Points on a hilly landscape, in no order, each with its height.
From any point a ball rolls to the lowest of the 2 points nearest to it. It stops when none of these is lower. Distance is the straight distance between rows; heights are no part of it.
J_975 h=74.0: -2	23	6	5	-9	4	4	7	-8	11	3	-7	-7	-17	0	-5	-4	-11	3	3	5	-2	-12	15	10	10	-1	-12
J_801 h=70.0: 0	23	24	0	0	-8	6	-6	1	0	2	4	3	-4	12	-4	-15	-6	-19	-5	-22	-10	-5	7	16	-1	12	-5
J_218 h=36.8: 4	14	-21	-16	-10	10	1	11	11	10	0	-5	-2	-2	-4	-11	10	4	10	10	19	-16	6	-6	8	-11	-7	-8
J_363 h=22.9: -7	0	-13	2	-5	15	0	8	-9	14	-15	-25	1	-11	-6	-4	-3	-1	-6	-3	25	12	6	-5	-6	-8	-14	16
J_549 h=26.9: 6	-2	-15	-7	4	4	-18	-2	8	5	3	8	-2	16	-20	-2	-1	7	12	-4	11	-1	9	-5	5	9	-15	0
J_13 h=53.0: 23	-12	-16	-8	-3	13	10	18	6	-1	14	0	-12	-16	-2	9	8	3	8	1	13	-16	8	-1	-8	2	-3	-1
J_293 h=50.9: 7	15	20	-1	-10	2	17	-9	-7	6	5	-8	-7	-6	7	-1	-21	-23	11	10	-12	5	-9	10	2	7	5	-13
J_213 h=50.6: 1	-14	10	8	-9	-3	14	-5	-5	-10	2	-3	8	0	15	5	-11	-2	-14	5	-7	4	-2	1	-2	-2	6	10
J_757 h=12.2: -6	-13	-5	10	6	-1	0	3	-2	13	-16	-11	6	8	-2	6	13	20	-20	0	9	14	6	-10	-20	-17	-2	12
J_166 h=27.0: -16	27	18	9	-9	-3	-3	-1	-11	2	-12	-20	-1	-8	7	-13	-27	-6	-17	1	-7	-3	-13	0	9	-1	0	6
J_984 h=22.0: 4	-17	-7	12	-2	9	-3	4	-7	4	-3	-19	-1	-6	-6	10	-9	3	-13	-10	18	12	5	-6	-3	-2	-12	10
J_141 h=45.9: 7	9	-7	-15	-6	2	9	8	5	1	5	4	-8	-9	5	-8	9	-3	8	13	8	-15	3	0	-5	-8	5	-1
J_905 h=29.2: 8	-30	1	2	-1	3	-5	-3	14	-14	13	18	1	0	2	17	-8	3	1	-9	-3	-5	1	2	-7	17	-1	6
J_935 h=71.9: 13	8	-13	-13	-6	9	10	-3	9	21	5	5	-9	2	-13	0	3	-16	27	4	2	5	3	13	11	4	-10	-28
J_453 h=37.0: 6	-5	3	-10	5	0	4	3	9	-6	10	16	-4	-11	6	0	18	10	2	4	1	-24	6	2	-7	9	7	-4
J_808 h=47.6: 1	-11	9	-1	4	-8	-3	-8	5	-17	7	20	15	17	9	8	5	-6	22	-1	-16	6	2	4	3	1	10	-7
J_854 h=21.0: 5	-3	2	3	-10	3	3	5	-10	7	1	-8	-1	-4	-2	-1	-22	-5	-12	-5	3	0	-5	9	7	17	-8	6
J_316 h=15.9: 15	-13	-7	7	0	11	-15	17	9	-4	14	-2	-12	-16	-9	13	-10	10	-1	-12	19	-12	4	-3	-7	11	-11	7
J_574 h=35.8: -3	-16	-1	9	18	3	-10	11	9	0	-13	-1	8	-2	-2	5	13	38	-21	-6	9	-16	7	-13	-21	-2	0	13
J_849 h=59.6: 5	15	8	-2	-2	0	3	-15	2	26	-1	9	2	6	-5	0	-9	-18	16	2	-19	19	-9	21	1	14	-3	-25
J_150 h=11.5: 5	3	7	1	-13	3	2	-1	-9	14	-5	-8	3	-2	2	4	-31	-18	-18	-6	-8	3	-10	15	15	15	-2	-6
J_398 h=42.2: 20	-9	-6	-5	-1	18	18	7	-2	3	12	0	-17	-11	-8	15	-6	-22	28	6	5	5	4	16	5	7	-1	-18
J_594 h=50.2: 20	-13	-5	-6	2	7	11	7	6	1	16	8	-13	-15	-1	10	11	-5	12	-5	6	-7	9	8	-1	8	-3	-9
J_691 h=26.2: -4	19	14	2	-7	-6	5	-12	-4	12	-3	1	-2	5	3	-5	-24	-17	-9	-2	-24	7	-12	16	12	11	4	-10
J_67 h=52.3: -5	-21	15	8	-8	-7	15	-5	2	-13	7	8	5	-3	18	11	-2	1	-14	-2	-16	2	-2	1	1	-4	12	1
J_950 h=37.8: -12	-10	-2	3	-3	-10	0	-6	-7	-9	1	6	-2	12	-1	-3	1	0	1	6	-3	9	-5	-8	-1	-5	5	3
J_660 h=48.2: 4	-15	17	-1	0	-7	12	-9	-1	-8	9	20	1	-6	15	11	2	-18	11	-6	-15	6	0	13	2	1	4	-12
J_239 h=66.8: -13	18	2	8	-5	-11	3	-14	-7	2	-8	-17	0	1	7	-8	-7	-8	-17	-1	-14	10	-9	0	10	-4	4	5
J_499 h=37.4: 16	1	2	-7	3	6	-13	11	3	3	14	12	-5	-13	-2	11	-7	-1	5	-7	8	-17	-1	6	-5	15	-1	-5
J_80 h=78.9: 12	15	0	-8	-2	10	15	0	-1	26	1	3	-12	-12	-11	2	-3	-23	26	1	-4	9	-6	22	5	11	-10	-32
J_443 h=14.0: 6	-6	-9	3	-6	17	-2	22	0	4	-1	-14	-2	-14	-5	3	-2	10	-2	1	29	-8	6	-2	-11	-4	-9	15
J_813 h=57.3: 12	-6	-15	-12	7	5	-11	8	14	-5	6	5	0	-3	-2	2	17	18	8	3	14	-24	12	-14	-4	0	-1	-10
J_243 h=35.2: 2	-18	-11	2	18	-3	-7	2	11	-5	-11	2	9	14	-3	6	26	31	-8	6	4	-7	11	-17	-17	-10	7	4
J_585 h=23.9: 16	-24	-18	-3	-10	14	8	3	7	-4	9	-3	-7	3	-4	14	-2	-9	20	6	15	5	10	-2	-1	-3	-5	0
J_496 h=54.8: -1	-10	10	-7	10	-14	8	-4	5	-17	7	20	-1	-1	9	1	24	1	10	-1	-17	-4	2	-4	-2	-7	9	-10
J_456 h=36.9: -4	13	-4	9	-9	12	-7	12	-9	9	-3	-16	-7	-17	-4	-1	-16	-8	3	6	24	-3	-6	9	3	6	-2	2
J_669 h=53.2: -23	-3	-7	5	8	-7	-1	-4	-5	-4	-18	-7	3	15	-6	-7	11	10	-9	5	-5	17	-1	-17	-8	-23	1	13
J_606 h=53.7: -2	-24	8	10	1	-5	1	-3	4	-10	5	12	5	-1	9	16	-5	9	-25	-8	-6	-2	2	1	5	2	8	0
J_686 h=9.6: 9	-6	-4	8	-5	12	-8	25	1	-1	8	-5	-3	-23	0	9	-5	10	-7	-7	21	-16	-1	1	-9	3	-2	8
J_298 h=67.2: 7	4	-2	-8	9	-9	-4	-6	1	0	7	14	-1	0	3	2	13	-6	3	-1	-4	-1	5	3	2	0	10	-8
J_846 h=40.9: 11	-9	-10	-8	-2	0	-5	-7	13	4	9	16	-1	18	-9	3	5	-6	26	1	0	3	10	5	6	5	-5	-15
J_915 h=23.4: -14	30	11	7	-5	-4	-6	3	-9	3	-6	-11	3	-9	5	-9	-13	-2	-14	-3	-4	-6	-16	5	13	4	2	-1
J_761 h=30.6: -7	-2	1	1	13	-10	2	1	-1	-14	-2	7	4	8	0	-6	13	16	-14	3	-10	-9	0	-8	-3	-3	10	9
J_571 h=59.8: 3	9	37	-4	0	-11	18	-10	3	-1	3	17	-6	-7	15	-2	-13	-17	-2	-8	-30	-5	-2	14	9	-1	4	-14
J_346 h=31.4: 14	-6	4	-2	0	5	-2	-3	0	6	15	12	-2	2	-9	11	-9	-6	14	-4	-1	3	-4	7	1	21	-9	-17
J_737 h=64.3: 0	13	-4	3	3	-2	-11	-12	4	19	2	8	-2	8	-11	2	-4	-7	3	-8	-8	8	-4	19	8	19	-3	-12
J_556 h=43.3: 9	-5	-5	3	-11	1	18	-8	-8	0	2	-13	-6	-3	8	4	-7	-27	14	10	-2	16	1	9	0	-5	10	-6
J_385 h=54.6: 9	15	16	3	-7	5	16	-12	-7	20	-4	-12	-6	-7	1	-4	-21	-27	16	12	-17	12	-14	21	0	14	1	-25
J_114 h=27.2: 0	-3	0	3	1	1	-8	4	-2	2	-1	0	5	-2	0	-2	-4	11	-21	-8	7	-6	4	2	-1	7	-3	13
J_552 h=31.1: -3	-14	-2	8	12	-7	-8	-8	-1	-8	5	4	10	15	-5	6	11	7	-2	-8	-7	10	2	0	11	7	2	-1
J_414 h=30.7: -19	11	16	6	-4	2	-6	-4	-10	3	-19	-17	7	-2	4	-7	-27	-4	-26	-4	1	4	-4	-4	9	-4	-1	12
J_27 h=51.4: -2	6	20	-2	8	-19	10	-12	2	-8	4	18	4	12	9	-5	9	-13	19	-4	-31	9	-1	10	8	-5	8	-13
J_66 h=20.0: -4	16	11	4	-13	-2	4	-3	-5	12	-5	-9	-3	-5	5	-6	-27	-16	-19	-2	-14	-1	-12	16	15	11	4	-6
J_607 h=64.7: -9	5	3	6	-4	-6	11	0	-2	-4	-4	-11	-5	3	3	-10	11	13	-13	11	-5	3	-2	-14	-13	-18	6	11
J_583 h=61.2: -9	17	-9	-4	4	8	-22	12	-6	9	-10	-8	7	-1	-10	-12	1	7	1	-8	19	-4	-2	-6	3	4	-16	8
J_887 h=53.9: -2	-1	10	-6	20	-13	4	-8	8	-22	0	20	4	9	8	-1	20	3	12	1	-26	-6	4	-3	3	-6	17	-6
J_633 h=17.9: -1	2	-11	-5	-4	11	-3	22	5	1	-4	-6	2	-9	0	-6	10	16	0	10	24	-17	6	-10	-13	-10	-4	9
J_917 h=60.1: -23	16	-19	6	-4	4	-9	-6	-11	11	-21	-25	2	-9	-7	-5	2	-3	-9	-9	12	13	-9	-5	5	4	-16	2
J_390 h=12.6: -3	-11	7	7	-1	-3	8	-1	1	-8	-3	-4	7	-1	13	12	2	11	-19	11	2	4	0	-11	-20	-18	12	11
J_274 h=25.7: 0	-10	-7	-9	-6	-2	7	-7	7	-13	2	4	9	19	5	-2	6	-1	17	14	2	6	8	-11	-1	-11	2	3
J_862 h=34.0: 20	-17	-16	-3	-4	20	19	8	3	-5	12	-1	-14	-4	-9	16	-7	-16	24	8	10	3	8	10	2	3	1	-5
J_54 h=48.7: -7	-15	3	6	3	-14	-5	-6	6	-22	2	16	11	16	11	4	8	2	9	-2	-18	9	2	-1	0	-9	16	4
J_685 h=45.4: 8	-12	12	0	-5	-2	18	-5	-5	3	8	10	-11	-6	4	7	-8	-25	19	-2	-10	10	-3	21	3	5	2	-18
J_477 h=26.7: 8	-24	-5	11	-4	-1	-6	-4	0	-4	9	-1	2	4	0	12	-7	0	-8	-13	5	11	4	0	3	7	-6	6
J_763 h=47.7: 26	-9	0	0	6	11	11	6	2	6	17	5	-15	-19	-5	16	-2	-15	15	-11	4	1	7	18	3	10	-4	-14
J_625 h=10.6: -2	-20	1	8	1	4	6	6	1	4	-9	-5	7	0	6	14	4	17	-20	5	10	7	2	-10	-26	-16	2	13
J_504 h=18.5: 4	-12	-9	9	-2	17	-2	12	-6	11	-7	-23	-1	-13	-10	4	-4	7	-5	-10	28	8	7	-7	-6	-2	-20	15
J_576 h=50.0: 0	3	21	0	4	-14	8	-14	-3	-6	6	13	5	4	14	3	1	-18	6	-6	-24	12	-2	9	10	-2	8	-13
J_535 h=66.7: -12	34	7	-4	-7	3	-4	6	-2	-1	-1	-10	0	-2	-2	-17	-8	-1	13	14	6	-12	-10	-8	2	-5	-6	-2
J_810 h=29.3: 11	-15	-3	4	5	-4	-12	-6	2	-4	12	6	4	9	-4	10	3	3	-2	-14	-4	7	5	0	7	9	-2	-5
J_226 h=73.0: -2	17	8	0	-4	-1	2	7	-3	3	6	1	-4	-12	2	-7	0	-2	-2	5	3	-10	-9	8	4	10	1	-6
J_135 h=49.9: -9	-7	2	12	-8	-20	-3	-8	0	-14	-2	5	8	19	14	-5	2	-8	8	-3	-23	20	2	5	3	-15	14	9
J_368 h=32.4: 5	1	-7	0	-7	12	5	6	-5	4	4	-8	-6	-10	-3	3	-9	-8	4	8	18	-3	3	8	-3	0	3	10
J_617 h=25.2: 0	2	-3	5	-3	5	-8	7	-5	8	-4	-8	2	-4	-3	-4	-12	1	-15	-11	10	0	-1	6	4	10	-10	14
J_432 h=67.6: -9	26	15	11	1	-12	6	-17	-2	-6	-2	-14	0	5	8	-8	-6	-7	-13	-3	-29	5	-9	-3	16	-9	11	-1
J_506 h=61.3: -23	20	-16	5	4	0	-11	1	-8	7	-18	-17	5	-4	-11	-10	12	8	-12	-7	6	7	-8	-7	6	-2	-10	8
J_283 h=32.9: 3	-14	-8	0	15	-7	-8	-4	6	-11	4	11	3	10	-4	4	23	15	2	-3	-3	-4	6	-6	3	1	6	-4
J_299 h=55.2: 20	-8	-18	-8	0	11	-4	13	14	0	10	-3	-7	-7	-4	4	11	11	8	-1	21	-19	13	-8	-6	0	-5	-3
J_39 h=32.2: 0	-33	-1	18	-17	-1	1	-3	-5	-3	-5	-10	5	5	10	10	-20	-14	-5	-8	-3	22	3	10	7	0	4	6
J_333 h=41.0: 9	3	-4	-16	1	1	7	6	12	2	8	16	-11	-13	3	-3	16	-1	14	5	5	-22	10	5	-4	2	4	-11
J_127 h=42.0: 12	2	2	-17	1	9	-2	8	7	-4	10	17	-3	-8	1	7	-7	-3	15	6	4	-19	-5	0	-11	13	-1	-4
J_940 h=17.2: -7	4	6	9	-4	4	-1	15	-6	-1	2	-6	3	-17	7	3	3	13	-13	4	17	-10	-7	-4	-2	0	2	1
J_907 h=44.3: 9	19	14	-17	5	-3	6	-6	1	4	6	15	0	0	3	-3	1	-14	18	5	-9	-5	-2	5	-1	1	0	-15
J_386 h=29.4: -1	-35	-4	18	-10	-4	-4	-2	-3	-6	2	-2	6	9	5	13	-7	-2	-2	-8	2	23	5	0	-2	-4	0	7
J_143 h=69.3: -8	13	4	-12	7	2	-11	6	3	-12	2	11	4	0	-2	-5	1	12	7	12	7	-22	-6	-11	-5	4	2	0
J_879 h=27.4: -3	4	-11	-3	-8	8	4	1	-5	8	-9	-17	0	-3	-3	-7	-2	-4	-1	7	22	7	8	-1	-4	-9	-3	15
J_344 h=65.5: -2	19	-6	-2	7	-6	-13	-4	-4	11	1	5	0	1	-6	-4	4	-4	-6	-8	-6	-1	-4	12	10	13	1	-5
J_88 h=17.7: -3	-2	-19	-1	-1	-3	-10	-4	-5	7	-4	-5	-2	8	-9	-3	7	-2	-3	-5	10	12	2	-5	0	-2	-7	7
J_89 h=13.9: -6	-8	-16	5	1	-1	-2	-2	-4	10	-11	-11	3	4	-4	-3	11	10	-18	-5	9	15	5	-6	-9	-12	-5	13
J_731 h=56.9: 9	9	23	4	-5	-1	14	-15	-3	22	-4	0	-1	0	4	1	-21	-27	15	5	-23	20	-10	24	0	12	2	-28
J_746 h=61.8: -18	17	-9	5	16	0	-12	7	-5	4	-20	-11	11	1	-9	-12	13	18	-20	-7	3	-2	-4	-5	4	-3	-4	16
J_726 h=62.2: -14	9	-2	3	9	2	-5	12	-5	4	-17	-13	9	0	-4	-14	13	23	-18	-2	11	-4	1	-10	-9	-11	-7	17
J_479 h=36.2: 6	-20	2	10	-15	-4	3	-4	-9	2	3	-1	-3	6	-1	5	-18	-19	11	-3	-9	20	-7	15	8	14	-1	-8
J_762 h=58.8: 5	3	-14	-11	14	2	-20	7	4	-3	2	7	2	2	-6	3	12	14	4	-1	14	-16	7	-15	-1	0	1	-4
J_875 h=34.3: -1	-6	-5	-13	1	2	4	11	11	-13	5	13	-5	-11	8	-1	15	17	1	8	3	-26	-2	-11	-15	2	3	1
J_445 h=62.6: 2	13	0	-5	5	-1	-7	-12	7	17	4	14	1	14	-11	0	-1	-7	17	3	-8	9	-3	16	4	13	-1	-18
J_983 h=36.0: 6	-24	-10	16	-14	4	5	-5	-10	3	-7	-21	-4	1	2	8	-14	-19	1	-2	3	24	2	10	4	3	3	5
J_29 h=54.7: -2	-24	7	6	12	-10	-1	-6	10	-14	3	19	7	4	9	12	7	11	-14	-12	-18	-7	3	3	7	3	15	-3
J_815 h=56.0: -19	8	-10	1	-1	-3	-4	-13	-12	2	-15	-17	-2	7	-7	-9	1	-6	3	8	5	17	-7	-13	6	-8	-9	0
J_331 h=34.1: -21	-1	11	8	24	5	-9	7	-5	-1	-23	-5	16	2	-5	-2	-1	22	-30	-9	2	0	3	-11	-1	-11	0	21
J_577 h=56.1: -3	-18	13	-1	7	-5	8	-7	14	-15	8	25	0	-8	17	12	7	5	-8	-4	-16	-13	0	5	-4	6	13	-3
J_379 h=68.4: -10	25	14	-5	2	-1	-5	5	-3	-11	-2	0	2	0	1	-12	-6	9	3	12	-1	-14	-9	-9	-1	-2	2	8
J_614 h=48.0: 12	14	11	-19	2	5	2	4	1	7	10	16	-3	-9	0	5	-5	-12	21	8	0	-11	-6	6	-5	7	-2	-16
J_378 h=35.1: -9	-16	6	9	18	4	-10	12	4	0	-16	-4	13	0	-3	4	2	34	-31	-11	6	-10	7	-11	-10	-4	-3	18
J_911 h=21.8: 3	-6	-17	-1	4	0	-20	-2	0	7	2	-2	-4	11	-17	0	2	4	0	-14	11	9	7	-7	3	7	-17	5
J_555 h=31.3: 1	-7	2	2	-7	-5	-3	-9	-9	6	2	4	2	16	-8	-1	-15	-10	7	-2	-8	16	-8	9	6	18	-8	-6
J_560 h=66.5: 1	14	2	-8	17	-10	-7	-5	-4	-1	2	11	4	3	-2	-4	12	-1	-2	-5	-12	-3	-3	3	9	4	10	-7
J_100 h=19.8: -9	15	8	7	-3	-3	-5	12	-10	0	-4	-9	7	-13	7	-4	-3	9	-25	-4	0	-9	-12	-5	7	-4	3	1
J_240 h=33.5: 19	11	-2	-6	3	7	-8	12	3	13	13	7	-6	-14	-7	4	1	-5	10	-8	9	-12	2	12	1	12	-4	-13
J_34 h=52.9: -1	10	16	-2	22	-16	4	-11	4	-18	1	18	4	16	3	-5	14	-5	18	-2	-37	2	-1	1	8	-9	15	-7
J_61 h=15.7: 9	-30	-15	0	-6	10	0	4	6	-6	4	-1	-1	3	-2	13	0	4	7	4	18	6	10	-11	-13	-7	-8	11
J_698 h=50.8: -11	16	-9	-11	0	-3	-4	-4	3	-3	-9	-3	-3	14	-6	-19	3	1	5	12	2	-2	2	-13	1	-17	1	8
J_129 h=54.1: -25	-2	-8	2	3	-2	-2	-11	-11	0	-22	-13	0	12	-9	-9	5	1	-2	6	5	22	0	-19	-3	-20	-8	8
J_937 h=32.8: 12	-13	-16	-7	2	1	-14	-3	15	0	9	13	-7	14	-12	4	3	4	16	-4	9	-6	13	-6	1	7	-9	-3
J_989 h=45.7: 7	-13	0	-6	2	-2	-3	-11	12	-10	9	17	10	18	1	5	8	-1	25	3	-5	3	5	2	3	5	3	-11
J_474 h=39.8: 6	14	5	-9	-3	-7	9	-8	-3	2	7	4	-2	4	7	-6	0	-18	14	5	-14	5	-3	4	1	-2	4	-7
J_349 h=31.9: -7	-4	4	-5	5	-4	0	5	5	-15	1	11	2	-1	5	-1	12	20	-11	5	-3	-18	0	-11	-13	-1	9	9
J_431 h=47.1: 4	-2	12	6	-13	-5	18	-14	-5	-2	3	-9	-8	-4	12	0	-12	-27	14	9	-12	13	-4	8	3	-3	11	-7
J_92 h=23.2: 14	-19	1	6	1	6	-11	2	12	-4	15	8	-7	-5	-6	14	-13	8	-4	-13	7	-10	5	4	-2	19	-7	5
J_273 h=34.9: -5	-7	3	0	-4	-7	-3	-8	-5	-3	3	12	0	13	-6	-2	-6	-4	9	2	-5	8	-5	4	3	11	-1	-2
J_892 h=57.2: -3	0	23	-4	7	-6	10	-8	9	-13	6	20	1	-5	15	5	0	1	-7	-3	-18	-15	-1	7	4	6	11	-3
J_927 h=40.8: 12	-20	-4	7	-11	2	11	0	-7	3	11	0	-14	-3	-5	9	-10	-19	15	-1	-3	12	-2	14	3	12	-4	-12
J_45 h=28.3: 13	12	-16	-4	-2	8	-8	11	7	13	9	-2	-7	-13	-7	0	11	-2	8	-7	16	-12	6	10	6	7	-5	-10
J_527 h=68.8: -3	25	32	8	-2	-12	11	-17	0	-6	3	-2	-7	1	11	-5	-19	-11	-10	-8	-37	-3	-8	-1	17	-9	10	-9
J_668 h=28.9: -10	-9	-1	2	6	-4	-6	0	-6	-6	-4	5	3	8	-3	-2	1	11	-14	-1	3	1	0	-7	-3	1	-2	13
J_640 h=53.3: -13	27	-2	-4	6	-11	-2	-10	2	-8	-6	-3	-8	15	-8	-17	6	0	4	8	-16	0	-2	-12	2	-16	8	8
J_959 h=63.7: -9	20	-3	-1	-9	-2	6	11	-4	0	-3	-11	-7	-6	1	-15	12	10	-6	11	5	-8	-6	-12	-8	-16	1	7
J_509 h=62.9: 10	8	-15	-14	-9	5	13	1	7	10	6	2	-9	-1	-7	-6	8	-10	20	8	9	-4	6	5	10	-2	-6	-16
J_821 h=20.1: -1	6	-10	1	1	4	-9	23	5	4	-9	-6	6	-9	1	-10	19	24	-8	3	16	-21	7	-7	-11	-7	1	8
J_690 h=52.2: -22	14	1	6	10	-11	-3	-11	-5	-9	-13	-8	0	16	-8	-14	3	1	-4	4	-16	13	-5	-12	2	-19	6	16
J_530 h=34.2: 6	-20	-11	0	12	-3	-7	2	9	-10	2	10	0	6	0	7	22	21	-2	-1	0	-10	9	-14	-13	-2	6	-2
J_144 h=33.7: 4	-4	11	3	-9	-7	6	-9	2	-4	3	7	10	12	12	0	-16	-12	-4	-3	-19	7	-1	12	8	8	7	4
J_128 h=53.8: 10	14	-11	-20	-7	3	17	4	8	6	5	1	-10	-4	2	-10	9	-13	16	15	5	-10	7	0	5	-17	1	-11
J_330 h=70.9: -4	5	20	3	-4	-7	8	-5	-1	-7	2	3	3	-2	11	1	-17	-3	-24	0	-17	-8	-5	3	13	0	11	1
J_411 h=47.2: 8	-5	1	-2	-9	2	19	-2	-6	-6	9	-4	-7	-7	8	4	1	-13	5	13	0	4	2	2	-5	-6	8	0
J_371 h=19.9: 7	-29	-9	5	-5	18	8	11	1	-6	3	-7	-4	-11	0	18	-4	8	-2	5	18	2	2	-7	-21	-6	-3	15
J_199 h=48.9: 8	-15	2	3	-6	4	13	2	-3	-7	9	-2	1	-8	9	8	-1	-2	-4	6	5	1	4	0	-7	1	4	5
J_71 h=21.5: 4	10	-20	-1	-5	7	-5	11	2	10	3	-9	-3	-12	-3	-2	17	6	0	1	22	-7	4	-1	3	-4	-4	-6
J_500 h=51.0: -13	-2	-1	7	1	-16	-1	-8	-1	-13	-8	-2	6	21	4	-9	6	-1	-2	1	-21	16	3	-8	-3	-19	11	16
J_6 h=31.8: 16	-11	4	-3	7	-6	-7	-5	2	1	14	17	2	7	-4	10	3	-2	8	-14	-7	0	3	8	4	16	-6	-14
J_707 h=61.0: -13	0	-6	6	11	13	-18	16	0	15	-20	-14	5	-10	-10	-7	11	21	-13	-16	25	4	12	-12	-10	-12	-18	15
J_680 h=36.1: 3	9	9	-5	-3	-9	7	-12	-2	-11	6	1	5	9	10	-7	1	-8	8	6	-15	5	0	-5	1	-5	6	1
J_675 h=30.5: -2	9	13	5	-6	-11	5	-16	4	6	0	3	6	14	7	-5	-17	-15	-6	-4	-27	10	-5	16	12	8	6	-3
J_478 h=70.4: -1	11	8	-16	8	-3	-5	-3	8	-14	5	19	0	3	2	-3	2	2	10	13	-9	-21	-4	-7	-9	2	9	-1
J_64 h=75.9: 5	17	-4	-1	-9	5	8	-2	-5	19	4	-5	-9	-9	-8	-3	-4	-17	12	2	-1	7	-9	18	8	15	-7	-17
J_105 h=64.2: -24	37	-2	1	-3	2	-10	3	-3	2	-14	-16	2	-1	-6	-22	1	4	7	8	7	-5	-10	-8	7	-5	-8	5
J_163 h=62.8: -17	19	-4	2	-5	2	-5	17	-5	4	-14	-14	1	-7	-2	-19	10	15	-8	4	13	-7	-4	-9	-6	-12	-6	14
J_463 h=58.2: -13	12	-14	1	-7	0	-3	-11	-12	8	-14	-20	0	-1	-6	-6	-3	-12	-1	0	4	15	-9	-2	4	5	-12	1
J_36 h=24.5: 4	-23	-4	13	1	1	-9	0	-5	0	3	-8	3	1	-4	12	-6	10	-18	-15	9	10	4	-8	-2	1	-10	7
J_719 h=58.5: 5	8	31	-9	6	-7	17	-9	6	-7	6	18	-3	-6	13	-3	-2	-9	2	-5	-25	-11	-1	11	1	2	7	-8
J_314 h=59.9: -2	-6	-12	-2	8	6	-20	9	2	0	0	-2	1	-1	-11	1	7	20	-5	-5	22	-7	7	-15	-6	-3	-10	6
J_480 h=22.3: 4	9	-6	-2	5	-2	-8	15	-1	-1	2	1	2	-11	3	-8	18	16	-7	-1	5	-20	1	-2	-3	3	4	-2
J_444 h=47.0: -7	10	-15	-14	-4	5	-4	3	6	4	-6	-3	1	9	-10	-12	6	6	6	11	18	-7	5	-11	5	-11	-7	1
J_994 h=19.0: 2	-26	-10	1	6	4	-6	1	7	-3	-3	-1	8	11	-2	8	10	17	-3	-3	14	4	15	-13	-16	-8	-6	14
J_454 h=21.3: -1	-15	-7	-5	0	-1	4	-4	4	-10	-7	-1	13	17	3	-3	13	10	2	7	5	6	10	-13	-10	-14	1	15
J_920 h=72.1: -2	9	14	-3	-5	-3	8	-1	-6	-4	6	4	-4	-8	7	-2	-6	-3	-7	3	-6	-6	-9	4	2	5	5	0
J_227 h=60.4: -11	2	-9	2	8	7	-19	9	-5	6	-9	-8	2	-1	-15	-6	6	16	-5	-11	22	-1	3	-12	0	0	-16	8
J_351 h=39.0: 3	-18	-10	9	-13	1	8	-5	-10	-1	-3	-14	-1	2	5	5	-8	-17	5	8	7	22	2	3	-3	-8	5	7
J_389 h=65.6: -12	9	1	9	-11	-6	10	-9	-7	1	-6	-18	-5	1	5	-9	-4	-3	-11	7	-4	10	-3	-6	-5	-13	4	13
J_74 h=35.7: -5	-17	-6	1	17	2	-5	12	10	1	-19	0	7	6	-3	3	20	39	-13	7	9	-12	6	-20	-27	-13	2	10
J_149 h=26.1: 11	-4	4	0	-5	3	-2	1	-7	8	8	1	1	1	-6	6	-19	-8	0	-5	0	5	-6	9	3	20	-9	-4
J_197 h=31.0: 6	-1	1	-15	-5	1	5	-6	3	-12	8	7	5	9	5	0	0	-5	17	15	0	-2	-1	-9	-3	-3	1	0
J_329 h=33.0: -21	6	13	7	9	0	-7	1	-10	0	-20	-12	13	-1	2	-3	-13	11	-32	-7	3	4	-4	-9	4	-11	-2	18
J_942 h=62.5: -19	31	-8	-1	5	-3	-10	0	-10	1	-13	-10	2	2	-9	-14	5	5	-2	1	1	1	-12	-4	10	2	-8	1

For each start below, name the point where the ball stops.
J_935 | J_854
J_607 | J_625
J_129 | J_625
J_583 | J_61
J_707 | J_61
J_351 | J_504
J_737 | J_556
J_474 | J_61

Call two points neighbours if one is among the 2 nearest of the other. Go from one point of each pair to the other, from neighbour to neighbour, staying as low as possible. Name the highest point that can't be avoided.
J_150 / J_504 | J_6
J_625 / J_71 | J_640
J_71 / J_61 | J_614

Write out the way that a ball takes from each point below.
J_907 | J_474, J_680, J_197, J_274, J_454, J_994, J_61
J_80 | J_935, J_509, J_128, J_141, J_333, J_453, J_875, J_349, J_761, J_668, J_114, J_617, J_854
J_719 | J_892, J_577, J_29, J_606, J_67, J_213, J_199, J_411, J_556
